A landscape with many valleys, sampled at points; each row gives a point and its height.
A ball rolls from a point to the lowest of its 2 nearest points, and stops where none of them is lower. Distance is the straight distance between rows; heights are no part of it.
q258 h=433:  -6 -12  -2 -26  12  12 -58  23 -14  -1  -1  30  14 -12   6  12  10   0   6   2 -23  -2  11   6  -7  10 -15  -8 -32  37 -16  -1   4  -9  17  20 -24 -34  59 -17  11  30  34  11 -18 -24  16 -20  15  -5   1   9   3  31  -8 -23 -28  25  10 -20  -5 -19  14  -1 -18
q545 h=246: -19 -16  21  47 -19  -2  27  -6 -34 -40  -2 -46 -11   8 -21  11  -5 -13   9 -21  -8 -11  -7   8  24  -7 -46  -2 -22  -7  -9  17  24 -20 -38 -17  41   2 -20  25  -9 -19  -3 -14   8 -27 -13  23 -11  20 -15   4   4 -42  18   4  33  10  -1   0   0  36 -30  29  16
q483 h=80:  -6   1  19  51  -2   5  22 -18  13 -33   2  -9 -24   3 -27  16   7 -22   2  -2 -32   4 -31   8  13  -6 -54   6 -17 -22 -12  10   5 -30  -6 -18  13  -7 -17  -7 -21  -7   4  17   8 -20  -8   2 -22  25  23  13  13  -2  31  16   7  19  15  -7  -7   2 -20   7  15
q316 h=310:   5  24 -27  -2  15 -16  11  17  -9   3   4  12 -11  -2  -4   9  19 -12  -2   3  -7 -17 -13 -29   9 -24  -6  12  10  -9  15 -15  -4 -21  26 -18 -21   6  -5 -30  -7 -14   8  -7  31  -2   2  20  -2   9  23   9  15  18  39   9  25  -2   7   0  16 -10 -36   1  41
q68 h=423:  19   0   4 -21  15  11  22 -23  -7 -12  32  -2  15 -21  19   6 -23  17 -22   8  14  -7 -17  23 -23   6  20   0  34  -4  14   2 -25  27  -5  17  19  -3  -1  16  23   9 -29  -4 -31  18 -18 -21  -9   4 -21 -39  11  -7   0  16  -1   8  22  38 -17 -17  14   1 -20
q675 h=385:  -6 -19  -3 -17   1  24 -53  -8 -27  -8  18  19   3 -14   6   0  -4   2  -2 -18 -21   6   1   9 -18  17  -5 -21 -30  25  -2   2  -1   6  21  25  -2 -12  45  10  12  32  22   9 -18 -17  14 -30  20 -19  21  -8   9   9 -19 -11 -27  22   3  -4  -4   2  27  -3 -25
q589 h=165:  26  -4 -11 -10  12 -13  38  -9 -25  10  11   1  25 -27 -51  20  17  41   6 -10  32 -38 -17 -13  -2   1   0  -1  17 -12   7  14   8 -10  14  -6   2 -13 -19 -15  -1 -37   3  -4  -6 -26 -14 -36  22  10  12  -2 -33  40  20  -7  38  45  13 -23  28 -12  22   1  15
q837 h=174: -20 -24  20  41   0  -5  28 -10 -20 -44  -6 -27 -12 -14 -31  14  15 -12   1 -13 -23 -19 -17  -6  19 -20 -64   6 -16  -7  -2   7  31 -34 -17 -17  40  -2 -29  14 -10 -10  -5   7  -1 -24  -2  12 -20  23   4  10   3 -33  22   9  28  10  15  -1   4  16  -4  18  10
q996 h=123: -16  17  -5 -11  26  32 -20  10  19  -1  12   0  -8 -12  35 -23   6 -15 -25  24  -3 -21 -27 -31   3 -11 -13  -7   0   0   3 -47   4   0   8  12 -16  21   6   6   0  -5   3  -8  12  31  20  -5   3  -2   7  13  22  -1  14  -2  12 -16  14  22  16  -4  10  17 -27
q419 h=335:   5 -22 -15 -28  12  23 -18 -18 -11 -19   6  15  22 -26  -8  -4 -14  20   4 -28  -9  -7  -8   1 -33  11   8  -2 -13  20   8   4   2  17  19  27  14 -14  10  19  10   7  13   8 -23 -17  -2 -33  12 -21   8 -15  -4  26 -19   5 -23  13   4   2   7 -10  48  -6 -20
q110 h=227:  26  16 -33 -14  23  -6  -5  22 -23   6   4  -2  -4 -27   0   5  13 -11 -16   5  26 -39 -17 -27   0 -21  -7  11   4 -23  25 -17  -1  -8  11 -17 -23  15  -7 -27  -1 -29  25 -21  21  -1  12  25   2  25  37  -4  -1  -1  47  10  45   9  -3   6  41  19 -20  -4  24
q260 h=466: -15  -9  25  12  -6   1 -44  -9  -2  21 -22  12 -21  44  24   6  -3  -6   8  34 -23  18  15  27  11   7  -4 -12 -21   3 -18   3 -10  -1  23  15 -39 -28  29 -23  12  25   7  21   2 -32  -3   4  19  -5  20  14   4   5 -10 -11 -49  13 -14 -26 -26   3 -13  12  -2
q313 h=540:  13   3 -17  -4   3 -25  23   4 -22  23  34  16   4   1 -46   4  -6   3   7 -43   6  18 -28  17 -19  19 -31  -9  -3 -14  -2  36 -44  -5  -2   0   3 -14 -16 -30   7  -8 -23  13 -25 -27 -14 -29 -20  -8  -1 -14 -15   9  37 -18  11  19  14 -24  27   1 -40   5  -5
q322 h=181:  -8  13 -14   0  23  31 -30  12  35   7  -2   1  -5   5  35 -21  -6  -1 -19   3  -9 -17 -19 -16 -18   7  12  -4  -6  17  -2 -39  10  10  14  19  -7  26  -7  13  26   2  -4   2  -2  25  26  12  10 -16  -6   9  -4  -1  -6 -19   3 -25  13  21  20  -6  13  23 -34
q256 h=566: -28   4  30  43   4 -13  18 -30  11 -14 -12 -20 -19  19 -21  17   8  12  -4  22 -41  28  21  31  21   0 -27 -16  -8   3 -20  21  27 -15  -7   0  21  -2 -26  37 -38  10  -5  -5  13  -6  -8  16  -6  -1  -7  29  42 -39   3   0   0   8  22   1 -28  41 -12  -7 -14
q114 h=238:   6 -36  23 -10  23  19  -9 -17  -3 -17   9  15  -1  -5   4  -1  21  -8  -9  34 -18 -28 -15   0  17  -9 -14   2  -2 -12 -18   1   2  -7   4  -4   6   0  28  10 -14   3  -6   2   4  -2  15 -30 -32   3  29  -3  29   4  -1  23 -18   8  18  16   3  -3  38  -2 -12
q848 h=363:   9   2 -13  25  -7  -7   6  19  41  13 -31  -9  13  11   0   3 -21   5  -1 -12  -5  15  17  -6 -34  -1  43  25  21  18  20   2  -6  13   0  21   6  -6 -26   0   5   0 -16  13   4  11  -6  25  13  -6 -20   8 -27  16 -34   7  -4 -25 -19  -2   1 -29  11 -30   2
q972 h=353: -15 -19  23  17 -18  -6   6  -6 -25 -11 -16 -58   3   9 -17   1  10 -16   4 -19   3 -20  17   5  43  14  -8  -3 -15 -16  -9  12  29 -16 -50 -16  35  37 -23  31 -18 -16   5 -45  18  -4   0  45 -16   8 -23   0  -1 -40   0  11  30 -19 -24   5 -12  53  -9  31  13
q56 h=699:  25 -16 -18   9   5 -14  10  -4  -7  -2  10  46 -12   0 -21  28  24 -20  23   7   3 -20 -13   7   1 -10 -10  21 -16 -12 -17   9 -11 -24  14  -4 -12  -3  -8 -27  19  14 -29   9  -5 -14   5  -6 -38   3  40  -3 -11  16  19  14  -8  -3  19 -20  14  -7 -21   6  24
q940 h=221: -15  11 -28 -22   7  -2  15   3 -42 -13  12  14   3 -43   4  11  33   8  12   9  13 -41  -9 -27  12 -22 -27  -4 -18  12   8 -32   8 -14  24  -1 -18   1  -7 -10   2 -12   5  -2  -3  -9   4 -29  15   3  22   7  -9  13  31   7  27  29  12 -21  21 -11  25  22  22
q534 h=653:  21 -28 -12  17  -5 -11  22  -2   4  -4  17  43  -2  -6 -30   3  11 -24  25  -1  11  -5  -5  17   5   0   5  27  -4 -29 -21  36  -2 -18   5  -6   7  -5 -26 -30  15   6 -22   7  -5 -14 -10   1 -42  11  47   0 -17   6   2  10 -27 -10   4 -10  -7  -5  -9  -5  28
q76 h=176: -18 -10  17  -7  31  29  -5  -1  14 -11   3  -1  -2 -21  12 -25  15 -13 -23  20 -24 -38 -22 -42  16 -18 -23  13   1 -14   2 -17  17 -18   2  -7  12  24   9   7 -19 -18   9  -6  14  20  26  -3 -12  12  19  14  19  -4   8  19   6 -13   8  25  22  -1  30   8 -25
q280 h=392:   7  23 -49 -23   4 -12  -8  19  -8   2   7  30  16 -22   1   3  10   3   2 -25  -8   7  -2 -12 -35  18   7 -21  -7  39   3 -13  -8  10  44  15  -3 -14  26 -10  -3  22  26  10  -4   1  15 -26  12 -16  -4   0  16  31 -10   1  -5  19  10   8  18 -32 -17  -9  -7
q136 h=422:  -5 -25  19  10 -20   0  15 -13 -33 -15 -16 -69   9  -2 -25  -6   4   2  -5 -19  15 -31  11 -10  40  10 -14  12 -10 -44  -7   4  13  -3 -44 -25  33  34   2  31 -13 -30  18 -39  12  -6  25  35 -24  21 -24 -11  -8 -39   3  19  36 -18 -20  18   9  46   8  16  24
q726 h=738:  10  -1 -27  -2 -12 -13   4  -2 -27  11  17  44 -17  -5 -11  16  34 -18  23  -8  20 -25 -16  12   6 -16 -23   0 -34   0  -7  -7  -3 -20  21  -2 -18   1  -9 -12  22  15 -28   9  -3 -19   4 -14  -2  -6  42   8 -10   5  32   5   9   7  11 -40  16   2 -25  20  18
q648 h=432:  14 -26  24 -10 -22   5   8 -14 -28 -10  -5 -39   4 -17 -35 -24   0  -1   3 -14  26 -33  -5 -12  45  -7 -15  10 -11 -52 -16  19   5   5 -37 -35  11  12   9  19 -10 -31  13 -25  11  -5  10   7 -23  17   5 -21  -9 -23   7  14  20  -7 -10  10   7  39   6  -4  26
q639 h=111: -22  -4  13  13 -25   3   1 -18   9  -3 -22 -10 -11  32   5 -25  -8  13  15   5  10  19  44   2  25   3   8  -5   6  -4 -28  14  26  15 -23 -24   7  11 -20  13  14 -12  -3  -7  12  24 -24  -2  20 -21 -15  16 -11  -4 -15 -13 -27  11 -27 -17 -36  29  11 -28   0
q337 h=755:  -4  -1  20  -9  -7  -9  16 -20  13 -14  -9 -42  29  18  -7  -6 -13   8  -2  -9  13  27  26  48  -9  45   9  17  29 -26  14  39  -1   5 -32 -29  31  21 -12   5 -25 -18  21 -22 -12   3  12  16 -26  33 -58 -11 -23 -14  -2  -4   3 -23 -20  25 -30  22   4 -18 -11
q267 h=495:  -5  13  10   6  -6   0  16   2  16  -8   5  11  12   7  32  -3   9  14 -14  60  -1  15  -3 -35   1 -15  21  25  18 -23 -13 -41   4  10   9  -2 -23  -3  48 -26  -7  17  -4   3  14  24  -9  -1  -1 -14 -16   7  20  25  -7  12  -8 -21  19  10   1 -31   5 -12   1
q946 h=282:   8  10 -10  24  -7  17 -13  18  39   0 -31 -22   4  17  18 -14 -14  18  -9  -8  -9  16   4  -4 -19  19  45  17  13   5   9 -13  -2   8  -7  19   2  12 -18  13  26  -3  -6  14   4  11   8  19  38 -19 -13  18 -32  11 -32 -11 -20 -15 -17   0  -8 -20  25 -16 -12
q212 h=611: -19   2  24  56   3  13  -1 -28  10 -16 -25 -23 -28  29 -21  34 -10  24  -1  17 -28  42  30  13  13  -4 -41 -21 -22  27 -32  21  18 -17  -6  -6   8  -7 -42  34 -32  21   2   9  -1 -21 -20  14 -11   8   1  14  45 -32  10  -6 -23  13  13 -16 -10  38  -3  -8 -27
q647 h=134:   1  20 -25 -29  19   1   2  19 -39 -11   6  -1   6 -53   6   4  17  -3 -10   1  26 -53 -17 -37   9 -26 -17 -12 -23  -2  21 -35  14 -12   6  -3 -25   4 -15  -9 -15 -18  24 -18   7   0  15  -3  18   9  38   6  -7  -3  38   7  34  23   1  -6  27  16   6  14   6
q933 h=351:  -9  -5 -10   4 -12 -12 -18  26  22  10 -13   7 -13  25  27  -3 -23  -6  -9   7 -14  46  14 -12 -33   9  26 -15  14  30  15  -8 -13  19   7  25 -22 -31  23  -7  18  16   5  17 -19  -7 -14   7  15 -22 -24  -7   9   1 -37 -10 -24   1 -20  -9  11 -12  -5 -21 -18
q578 h=234: -13  28 -19   8  22  22 -21  37  34  27   1   6 -10  23  41 -22  -4   4 -18  19 -13 -14 -20 -25 -15  14  12   0  -9  34  -1 -50  17  19  13  37 -22  16  23   3  28  16   2   2 -26   9  27  14  19 -11 -30  13   9 -15  -6 -38   5 -42  19  17  30 -27   9  37 -35
q102 h=295: -14 -17  -1 -19 -19  18 -33  16  -6  -8 -33 -37  -7  15   6 -42 -20  17   7 -44  13  -6  13  -3  29   9  25 -11 -19   1   8   7   6  15 -28 -18   8  33  -7  62  29 -14  10 -15  10  24  -6  16  41 -19   2  -9 -27  -3 -10 -13 -12  10 -46  -7  -8  25  -4  -2 -32
q405 h=565:  -4  17   3   1 -18 -28  26  12  25   6 -18  14   1  -1  -7   7 -20  11   4  16   5  45  17 -35 -26 -11   9  -6   6  27  -7  -8  -3  -3  10 -13  -6 -32  -3 -22 -21 -16  12  13  -2   2 -21 -15 -13 -17 -10   6  11  23 -23 -15  -2  11  -5 -11  20 -16   1 -23   2
q207 h=695:  -2  -2  13  18   7 -37  32   2  30   1  16 -13   0   9  -4  26  -9 -11  -7  27  -8  52  43  26 -21   6  28  -1  29   5  11  24   1 -12 -14  26  33   3 -21  -2 -36  15 -13  -8 -25   8 -12  19 -34  14 -21  -7  -4 -37 -29   4 -16 -20   2  23 -34  13  -3 -13 -24
q725 h=824:  11 -11  -9 -14 -26  -7 -11   1 -38  13  -4  20  -8 -17 -16 -16 -11 -18  25 -39  23  -9  -8  19  30   0  -1 -13 -30 -17   5  24 -15  -1 -11  -1  -7   6 -26   4  29  16 -13   6  -4 -13 -15  17  20  -6  53 -26 -10 -23 -12 -10  -8  -5 -33 -35   1  26 -32   7  -6
q355 h=205:   3   2  33  38  -9   4  14 -31  16  -4   4   7 -19  10  -5  13   3 -25   8  28 -22  14  -9  20  14  -3 -11  -4   0 -39 -30  12  -8  -9   9 -12  -5 -10   3 -14 -28   9  -2  11  21  -9 -11  -7 -30   7  28  15  17   8   4  17 -15  16   7   1 -24   1  -4   5  27
q568 h=528: -34  -9  37  13  12  -1  14 -18  -8 -12  -2 -20 -28  21 -14  10  16   1  -5  20 -43   3   0  16  21 -17 -41 -17  -9  12 -13   8  35 -19   6   7  24   1  -3  38 -15 -11  -4   2  16 -19  16  -3   3   3   3  21  32 -41  -4   5   6  10  23  11 -11  10   9   4 -10
q938 h=583:   8   3 -26  10  20   5  -7  23   1  21 -20   4 -10   4  23   1  11  -8   2 -13  22 -36   9  -2  -8 -15  12  20  -9  20  29 -24  21 -17   6   7   0  21 -51   3  12 -18 -17   3  14   0  12  42  12   5  23  11 -33  -8  -3   1  25 -27 -20 -11   4  -3 -10  11  23
q774 h=727:  -6   0  18   3  15 -35  27 -12  27  -6  -5 -23  25   7 -10  11 -13   5  -6  10  -2  44  39  47 -13  29  37  -1  34 -12  12  35   1 -10 -31  -9  43  21 -22   3 -45   0   9 -17 -25   7   0  25 -24  15 -48  -2 -13 -28  -8  -3  -6 -21 -10  22 -42  31   1 -14 -33
q301 h=309: -20 -17  13  -2 -30  10 -15  -3 -11  -3 -35 -15 -11  21  -7 -39 -13   3  19 -24  10  -8  36  -2  41  -1   7 -10 -22 -16 -23  25  18  11 -24 -17   3  19 -18  30  22  -7  -8 -25  18   9 -22  14  31 -23  12  -4 -12 -12 -11  -2 -29   6 -44 -23 -18  32  -4 -10  -7
q315 h=386:  17   7   9 -19  16  28   1  -9   4  -7  21 -17  17 -28  25 -14  -8  23 -25  20   3 -29 -22  -6  -1   5  19   6  28 -26  -1 -22 -23  26  -5  -2  17  20   2  21  13  -7 -10 -16 -12  38   3  -5   0   0 -11 -18  17   6  21  -1   7  12  28  47  -4 -13  25   6 -28
q84 h=800:  10  -1   6 -14   5  -4   9 -13   0 -16  14   2   6   2   1 -16 -21 -22  -1 -28  -7  13 -12  25 -16   1   9  -5  26 -16  10  22 -26  -1  -2 -17  21  -4  -5 -11  -3 -12  -7   9   2   0  -3  -6 -23  10 -10 -17   9  -2   4   9   0 -17 -11   9  -6  -1 -13  -9   9
q300 h=489: -26  -4  38  12  21   3   6  -3   5   4   3  -4 -25  26   6   0  14  -1  -7  52 -25  14   5   2  17  -4 -17 -10   2  20 -13  -9  30  -7  10  14  -3 -12  22  -4 -13 -10  -2   8  20  -8  11 -14  15  -5  -1  18  28 -20  -9   1  -6  12  22   3 -20  -7  15   3  -4
q967 h=346: -12  28 -41 -22   0 -14  19  23  -5   5  13  16  14 -31   4  16  18   9   6  -2  -5   3 -17 -32 -25  -2  -9 -16   4  48  10 -34 -12   4  36  20 -19 -26  27  -9 -10  12  19   6  -7   8   6 -22  11  -7 -25   7  12  39   0  13  15  20  21  -1  24 -46  -3   3   4
q953 h=360:  16 -20  14 -25 -12  17  -9  -7 -21   0  16   6  15 -35 -21 -30  -6   0  -2 -16  38 -40 -32 -11  39 -22  -8  -3 -23 -51 -22   9  -8  13 -33 -20   1  -2   9  24  -3   0  -8 -13  -1  16  11 -22 -13  -3  30 -15  10  -1   8  19   2  -4  -4   6   6  31  15  -7   2
q985 h=30:  28   0  10 -11  -3 -14  44 -15   9  17  -6  -2  33 -28 -48  14 -12  53   5 -15  41   3  -1 -13  -8   2 -11  13  28  -2  11  28 -14   6  -9 -20   5 -22 -24 -27 -13 -43  15   6 -21  -9 -19 -35  -5   9  -5 -20 -27  34  12 -20  25  22  10 -21  30 -16  22 -22  17
q544 h=501: -11  26  -2  -1 -22 -34  15  13   8   1  -5  22   8  13   0  12  -6  14   8  32  -4  37   1 -20 -23 -16   5  -9 -11  22 -12 -25  -8   5  27 -10 -49 -44  42 -21 -26   7  24   3   8 -11 -16 -20 -12 -20 -20  20  14  35 -14   4  -8  11  13 -22  29 -31 -20 -11   2
q309 h=166:  13  -1   9 -21  -1   2  22 -13  14   6 -26  -4  27 -15 -45   3 -21  58  11 -25  12  18  20 -17 -16  -7   4 -12  11  16   3  22   0  11  -2 -19  14 -28 -19   5 -26 -38  28   8 -15  -5 -20 -39  -1 -20   3  -3 -13  24 -13 -28  -4  15   4 -10  19  -9  33 -32   6
q59 h=453:  10   3  -4 -22   4   3 -25  16  -9   5  -1  33  17  -9   1  31   9  -8   3   8 -27 -13  -1   4 -24  12 -23  -3 -20  40 -12 -13 -12  -6  27  12 -32 -25  60 -24   4  46  20   9  -7 -19  19 -30 -15  -6   1 -11  22  35  -2   6 -13  23  21  -5  12 -39   1   9 -14
q162 h=641:  19 -19 -16  15   6   5   0   7   0   6  -5  -5  -3  -4  -3  -4   7  -9   8 -19  15 -21  12  12  -4   1  17  19  -1   3  21   1   7 -10  -4   7  19  13 -50  -5  18 -24 -16   6  12  -3   1  24   6  14  16   2 -39  -7  -8   4  10 -15 -21 -11  -5   4   5   8  33
q375 h=163:  -8  13  -2  -5 -17  26 -26  20  21   4 -21 -41  -5  18  22 -35  -8  22  -1 -30  12   1   8   6  10   8  24   1   5   7   8 -12  13  26 -30 -16  -2  30 -20  38  28 -23   8  -3  14  25  -7   8  52 -27 -24  12 -38   4 -13 -28   6   6 -22 -10 -21  -3  15  -1 -10
q601 h=665:  -4  -5  10  24  16 -35  30  10  32   8   5  -1 -19  22   5  28 -10 -26  -6  16 -20  32  13   6 -25   6   8   9  36  26  19  16   4 -13   4  33  38   3 -11   6 -21  15 -16  -1 -20  10  -1  24 -34  24 -35 -13   6 -32 -30  14   3 -31   7  32 -18 -17  -8  -2 -20
q295 h=267:   4 -13  -6 -19   5   3  17 -12  -1   1   1  13  26 -33 -24  20 -17  41  12  -7  10  13   0 -15 -33   3   1  -3   6  40   6   4  -4  15  16  19   2 -36   0   2 -15 -16  10  13 -29 -12 -17 -45   1 -28   3  -9 -12  44 -20 -13 -11  30   8 -21  21 -19  45  -7 -11
q117 h=434:   9  18 -23  -4 -22 -24  -2  17   7   4 -19  35  16  15   2   4 -16   7   2  18   3  38  10 -18 -43  -4  25   4  -6  14  -4 -18 -12  26  10   5 -36 -36  54  -9   7  43   9   7 -13   1 -15 -11   6 -32 -28   3   8  34 -20  10 -17  -2   8  -5  29 -18 -27 -31  -2
q143 h=387:  10  20 -17   7   2  -7   2  11   1  13   5   1 -10   6   5  17   7  -9   7   5  14   4  -4 -26  12 -25   7  20  24 -24  12  -6 -13   1   2 -18 -13  11   5 -37  -4  -8  -9 -19  27  15  -5  31 -14  20   3   0  -2   4  31   9  19 -23   5  10  -5  -2 -47   0  59
q621 h=779:   2   0  21 -24   5  -2   7 -15   5 -19   8 -26  12  10  -1 -19 -25  -6  -6 -16   4  19   1  31  -4  16  12   6  34 -24   7  28 -13   5 -17 -36  27  13   1  -2 -15 -27  11  -8  -3   6   6  -2 -21  21 -36 -19  -5 -13   1   4   5 -15 -16  25 -18   8  -6 -20   1
q788 h=449: -19  -5  14  -7  13   7  -8   6   3   0   6  15  -5  18  24   4  11   6 -13  48  -3   9   2  -7  -3  -4   1  -1  -2  23 -13 -29  13   5  12  16 -18 -16  43 -19  -1   4  -2  16  11  -4   6 -15  11  -6 -11   9  22   4 -14  -4  -6   2  20  -7  -9 -24  14   8   3
q958 h=272:  -4  15   6 -37 -17  22 -25  -9  -6  -3  16 -15  -7   0  24 -29  -7  15  -4 -25  27  -6   1  22   1   7  10 -19   1   0   9   1   2  35 -26 -10   0  12  -2  38  31  -1  -8  -5  -3  32 -13 -15  35 -20 -12 -20  -7  -9  -2 -31  11  16   1   2 -31  14  11   4  -2
q196 h=635: -15  -4  11   7  12 -13  -5  14  19  15   0   1 -39  33  24  13  -1 -26 -17  21 -28  29   7  20  -8   6  12   2  24  31  16   6  -1 -15  14  33  15  10   2   2   8  15 -15  12  -9   3  17  21 -10  19 -16 -14  12 -22 -30   9 -12 -27   4  15 -18 -15  -6   0 -20
q777 h=512:  19  14 -34  -3  25  22 -17  17   7  21  -8  -6   7  -4  15   8   5   9  -6 -13  25 -28 -12 -10 -20 -15  22  17  11  15  25 -28   1  15  -1   5 -19  17 -28  -6  15  -2 -21  -8  11  24   8  30   6   6  -5   5 -20  -4  23  -2  38 -25   3  22  21  -1 -22  13  32
q417 h=526:  -5   8 -12  -8   4  -2  17   5   7 -24   1  10  29 -17  20  -9  17  28 -14  54 -13  -1 -18 -55   9 -17  10  27   6 -15 -16 -40   9   1  19 -13 -35   3  54 -28 -19  19  21   1  20   8   1  -7   9 -17  -7  10  13  45   3  10   0  -5  25  -1  25 -47  18  -6  -7
q239 h=373:  -2  17   7   2 -13  13 -25 -23   2  30  -1  17 -11  34  45   2   7  -5   3  25   4   4   4  21   4   9  10 -18 -16 -23 -19 -35 -14  16  13   1 -36  -9  36  -3  -4  33   7  14  30   3  -8 -18  15 -23  17  24  14  16  -6   3 -25  -8 -10 -14 -17   2 -14  17   7
q168 h=308:  15 -13   3 -25  -7  24 -18 -16 -16  -3  20  28  12 -23   0 -21  -3 -12   3 -16  17 -28 -21   3  10  -3  -4 -15 -29 -26 -12   3 -12  10 -10 -11  -2   0  19  21  -4  16  -9  -1   3   8   9 -33  -6 -17  37 -10  21   5   0  12 -12   5   0  -2   2  19  18  -4 -11
q340 h=450:  32  15 -26  -1  18   3  -3  18  19  18 -28  -1  13  10  -6  10   1   5  -1 -29   8  -6 -14  -6 -29   1  47  22  23  15  25  -7 -10  18   5   4   0  -3 -17  -1  17  11 -12   7   7  16   2  24  10  -3 -19  -7 -17  14  -1  14  18 -30  -1  24  19 -24 -17 -14  24
q440 h=694:  14 -16   3  11 -10  13 -12   0   1  -2 -13 -28  11   3  -5 -15 -11  -7  10 -35   7  -4  16  26   5  16  28  17   6  -8  22  28  -3  -3 -19   6  24  28 -43  17  11 -16  -8   0   5  -1   0  27   8  15   1  -1 -52  -9 -21   0  -3 -18 -41  -7 -17  13  18  -8   9
q626 h=498:   8   6 -15 -20 -19 -12   2 -14 -47   0  45   8   6 -22 -15   1   0  -9   6 -53   4  -2 -32  22  -6   2 -32 -22  -6 -12  19  18 -38   2  -4 -10  14 -13   6  -6  10  -9  -7   4 -11 -19  -1 -32   2  10   3 -19  -2   0  23   1  26  22  -2 -15  14   6 -23  24   5
q381 h=299:  10   5  24  10  -9  17   0 -30   9  20   5  15 -13  19  30   0  14 -20   6  37   3   1  -6  22  13  -8   8  -9  -3 -44 -31 -10 -19   4   8  -8 -28 -11  22  -8 -18  28  -8   5  21   5  -1 -17 -18  -6  32  23  13  18   4  17 -21  -1   1  -1 -16   3  -4   8  25
q237 h=343:  23  23  -4 -25 -11  29 -30 -11  13   2  23  -3  19 -26  17 -24  -7   9 -14  -6  30 -28 -15   6  -2   9   7  -4   0 -31  -9 -11 -20  35 -14 -27 -11  17   3  11  27   5 -16 -16 -11  43   8  -3   4  -6  -4 -23   1  -1  24 -19   7   6  16  30   1  15  10  -4  -6
q368 h=470:  12   8  -8  16 -14  -1   2   0  16   5  14 -10  -2   4  -4   5   8 -26  12  -2  13  10  24   5  14   1   8  15  23 -28  -6  18   7   0 -12 -22   2  19 -11 -38  -7  -8  -8 -21  21  17 -13  35 -25  22   2   3  -3  -5   8   2  -7 -21  -8  12 -25  19 -38  -5  49
q868 h=772:  12  12 -30  -6 -23  -9  -9  -6 -44  31  15  44  -2 -16   4  18  14 -12  24 -33  37 -20  -9  12   3  -5 -20  -6 -29   1  -4   4 -15  -1   9   4 -18  10  -8  -4  19  37 -25  13  -5  -6  13 -13  19  -6  53   3  -5 -11  16  -5  10   0 -13 -36  13   3 -37  15   6
q806 h=568:  15  -5  -2  21 -16  -8  18 -11  16  -5  -1  16   9  -5 -31 -11   2 -25  18  -6  13  16  33  20  10  16  15  22   1 -35 -22  45  10  -4  -9 -17  13  10 -38 -28  -5  -2  -4 -15  -2   2 -22  30 -27   9  15   7 -21  -2 -12  -3 -38 -14 -15   0 -33  26  -7 -18  24
q106 h=639:  -4 -23   6  22 -15  -9  -1 -16   7 -18 -18 -10  12  -8 -29 -14  -2 -20  16 -15  -2   6  34  18  20  20  18  15 -10 -29 -10  43  15  -6 -19 -12  26  23 -43   9  -7  -7  -3 -15   7  -5 -18  33 -10   5   2   4 -24 -18  -7   1 -31 -16 -33   0 -27  40   8 -11   5
q245 h=541: -21  -8  31  17   6 -18 -43  24  20  20 -38   8 -30  42  17   5 -14 -13  -7  24 -36  32  22  11  14   2  -9 -17   0  32   0   7  -3 -19  17  23 -36 -32  31 -29  14  12  13  20 -12 -28   2  25  17   8 -12  11  11  -6 -19 -24 -32  13 -19  -8 -16 -18  -9  -6 -27
q943 h=597: -14 -15  31  12  16 -24 -20  22  19  15 -12  -7 -36  42  13 -13 -12  -6 -16  30 -40  33  22   8   9  16   4  -9  -1  43  10  14  32 -24   5  36   4   2  15   1  -1   0   7   5 -11 -24  27   7  21  18 -30   5   2 -32 -27 -18 -27  -7   0   7 -14  -4   6 -10 -48
q903 h=296: -13   3 -12   5   2  -9 -22  44  33  18  -4  -2 -23  35  37 -10 -13 -12 -12  10 -23  28  -5 -15 -18  12  20  -3  10  40  12 -21   5  17  11  42 -23 -14  34   6  24  26   8  20 -17  -3   3  15  26 -13 -41   3  15  -9 -33 -17  -7 -24  -5  -1  12 -28  -3   7 -31
q650 h=462:  -3  13  -7 -24   5   0  12 -18 -35  -3  51   7   0 -16  12  12 -10   5 -13 -26   1   7 -19  21 -15  -6 -11 -28  16  18  33  -7 -35   5  -1  18  23  -9   6   8   8 -10 -16  14 -21   8  -7 -32  11  13 -16 -27  13 -11  13   8  26  19   5  12  -9  -5  -3  22  -6
q494 h=294: -20  24 -26 -17   8 -10  24  11 -21  -3  26   9   6 -28  15  22  23   3  -1   5  -8 -18 -19 -43  -4 -21 -25  -1  23  26  24 -30 -24  -7  20  26 -12  -6   7 -21   7   0  -6   9 -10   4  -5 -16   7  12 -14  -9  14   9  35  14  29  22  14  -5  15 -40  13  23  13

For each start below, name the point where the ball stops.
q621 -> q483
q544 -> q996
q648 -> q996
q162 -> q375
q258 -> q985
q943 -> q483
q56 -> q647
q136 -> q483
q280 -> q647
